Points on a hilly landscape, in no order, each with its height.
From any point a climber steps to the highest of the 5 points nearest to it. It stops when none of these is higher. Distance is the straight distance between rows; heights are no part of it.
q95: [139, 104, 82, 69, 75, 103, 101, 138]  height 49.4
q780: [87, 108, 130, 114, 127, 100, 137, 75]  height 41.6
q416: [90, 115, 131, 116, 147, 98, 147, 76]  height 23.1
q58: [120, 100, 90, 83, 93, 105, 87, 108]  height 70.9
q71: [84, 109, 123, 116, 109, 97, 119, 90]  height 78.9
q712: [118, 90, 88, 80, 65, 100, 76, 107]  height 66.9
q858: [90, 76, 84, 101, 83, 95, 69, 87]  height 68.5
q738: [63, 94, 123, 134, 133, 111, 131, 69]  height 36.0
q81: [144, 89, 75, 53, 51, 99, 102, 142]  height 45.6
q335: [102, 79, 94, 98, 107, 102, 83, 82]  height 28.0
q488: [66, 94, 121, 130, 127, 103, 121, 76]  height 71.1
q582: [80, 87, 99, 120, 137, 109, 95, 84]  height 61.6
q379: [102, 116, 111, 107, 101, 94, 108, 109]  height 74.5
q34: [91, 107, 108, 113, 116, 97, 102, 104]  height 65.8
q15: [106, 125, 125, 98, 95, 93, 133, 98]  height 74.2
q721: [132, 101, 87, 76, 81, 103, 91, 125]  height 37.7
q916: [116, 133, 127, 88, 113, 97, 145, 100]  height 20.5
q141: [111, 82, 55, 89, 68, 100, 43, 113]  height 32.0
q443: [105, 119, 103, 98, 95, 97, 107, 120]  height 61.8
q610: [99, 84, 66, 95, 76, 94, 53, 104]  height 20.1
q285: [126, 96, 90, 80, 84, 104, 89, 112]  height 81.9
q623: [78, 103, 123, 124, 119, 99, 124, 81]  height 70.5
q561: [105, 81, 53, 90, 77, 95, 40, 108]  height 22.0
q563: [111, 140, 126, 95, 128, 98, 150, 107]  height 12.5
q944: [91, 110, 114, 118, 108, 97, 106, 98]  height 69.8
q363: [49, 89, 113, 138, 144, 117, 110, 78]  height 57.1
q624: [103, 119, 126, 104, 104, 96, 132, 89]  height 85.4
q710: [91, 73, 91, 100, 102, 101, 81, 77]  height 37.6
q334: [123, 89, 80, 72, 53, 100, 85, 121]  height 57.7
q771: [109, 90, 67, 84, 58, 97, 59, 116]  height 51.2
q931: [121, 106, 93, 85, 93, 103, 94, 115]  height 43.4
q485: [116, 135, 125, 86, 110, 100, 150, 106]  height 14.2
q830: [101, 85, 70, 93, 66, 94, 53, 107]  height 19.9
q781: [96, 114, 131, 108, 125, 98, 138, 81]  height 12.7
q878: [64, 80, 100, 129, 143, 117, 100, 78]  height 52.4
q709: [140, 95, 81, 63, 58, 102, 96, 132]  height 52.0
q881: [98, 132, 131, 103, 140, 97, 149, 92]  height 4.2
q229: [113, 125, 111, 89, 79, 100, 120, 129]  height 54.2
q950: [103, 121, 122, 100, 95, 96, 126, 99]  height 79.4
q826: [114, 91, 69, 81, 49, 99, 63, 124]  height 87.8
q925: [118, 90, 88, 82, 79, 101, 83, 102]  height 71.0
q980: [110, 124, 117, 93, 85, 98, 126, 113]  height 68.9
q529: [106, 123, 128, 97, 124, 98, 144, 89]  height 44.9
q535: [81, 78, 95, 114, 132, 109, 91, 77]  height 42.3
q817: [118, 125, 119, 85, 85, 100, 139, 111]  height 51.3
q460: [112, 109, 99, 99, 104, 101, 93, 111]  height 43.3
q513: [71, 101, 117, 128, 121, 99, 115, 88]  height 76.5
q696: [115, 92, 92, 84, 94, 105, 87, 99]  height 69.1
q799: [95, 151, 132, 105, 136, 94, 159, 108]  height 9.6
q327: [94, 117, 120, 107, 100, 95, 122, 101]  height 79.0
q504: [92, 101, 104, 113, 119, 99, 99, 100]  height 67.4
q19: [91, 113, 117, 111, 104, 95, 116, 96]  height 75.9
q431: [78, 70, 78, 108, 85, 97, 65, 82]  height 78.8
q447: [69, 99, 115, 131, 133, 101, 115, 84]  height 73.9
q932: [93, 93, 101, 107, 122, 101, 91, 95]  height 55.5
q935: [106, 82, 87, 90, 80, 100, 79, 93]  height 69.3
q517: [96, 76, 56, 99, 86, 95, 44, 98]  height 67.2
q361: [132, 89, 76, 64, 46, 101, 90, 130]  height 53.3
q532: [88, 77, 94, 104, 118, 105, 87, 75]  height 24.8
q639: [132, 115, 87, 74, 74, 100, 112, 150]  height 46.5
q273: [89, 106, 115, 121, 114, 96, 107, 96]  height 73.8
q21: [79, 101, 107, 121, 126, 96, 101, 95]  height 75.8
q604: [100, 99, 99, 103, 118, 102, 90, 96]  height 44.0
q716: [97, 84, 96, 102, 117, 101, 85, 85]  height 33.0
q575: [86, 75, 77, 105, 84, 96, 60, 89]  height 73.3
q344: [75, 88, 101, 125, 136, 106, 100, 84]  height 63.0
q44: [78, 104, 116, 124, 120, 97, 109, 93]  height 79.5
q224: [108, 87, 63, 88, 67, 97, 53, 116]  height 33.5
q86: [91, 78, 68, 106, 89, 96, 50, 95]  height 81.0
q69: [108, 87, 82, 84, 65, 98, 71, 103]  height 60.6
q945: [60, 91, 117, 135, 137, 109, 117, 79]  height 66.0
q960: [114, 117, 101, 89, 84, 100, 106, 130]  height 3.9
q991: [103, 83, 84, 87, 71, 96, 70, 95]  height 67.1
q886: [126, 94, 85, 72, 66, 105, 86, 114]  height 64.7
q87: [100, 83, 77, 97, 70, 95, 59, 99]  height 53.0
q362: [105, 82, 91, 90, 91, 100, 81, 86]  height 63.1
q648: [78, 102, 128, 121, 129, 102, 137, 72]  height 58.3
q180: [86, 90, 101, 119, 130, 104, 94, 92]  height 70.3
q201: [96, 122, 132, 106, 140, 99, 144, 84]  height 82.3
q704: [123, 120, 98, 88, 84, 100, 108, 138]  height 3.0

Where does a climber stop that starts at each point below?
q229 -> q624
q935 -> q285
q561 -> q86
q932 -> q44
q991 -> q285
q69 -> q285
q648 -> q44
q945 -> q44
q610 -> q86
q710 -> q86

Call two points neighbours if one is among the 5 nearest of the other. Go from one point of each pair to the other, from neighbour to neighbour, staying as high as possible. Name the lowest point that can't be avoided.
q201 and q826 -> q460
q285 and q86 -> q858
q201 and q44 -> q529
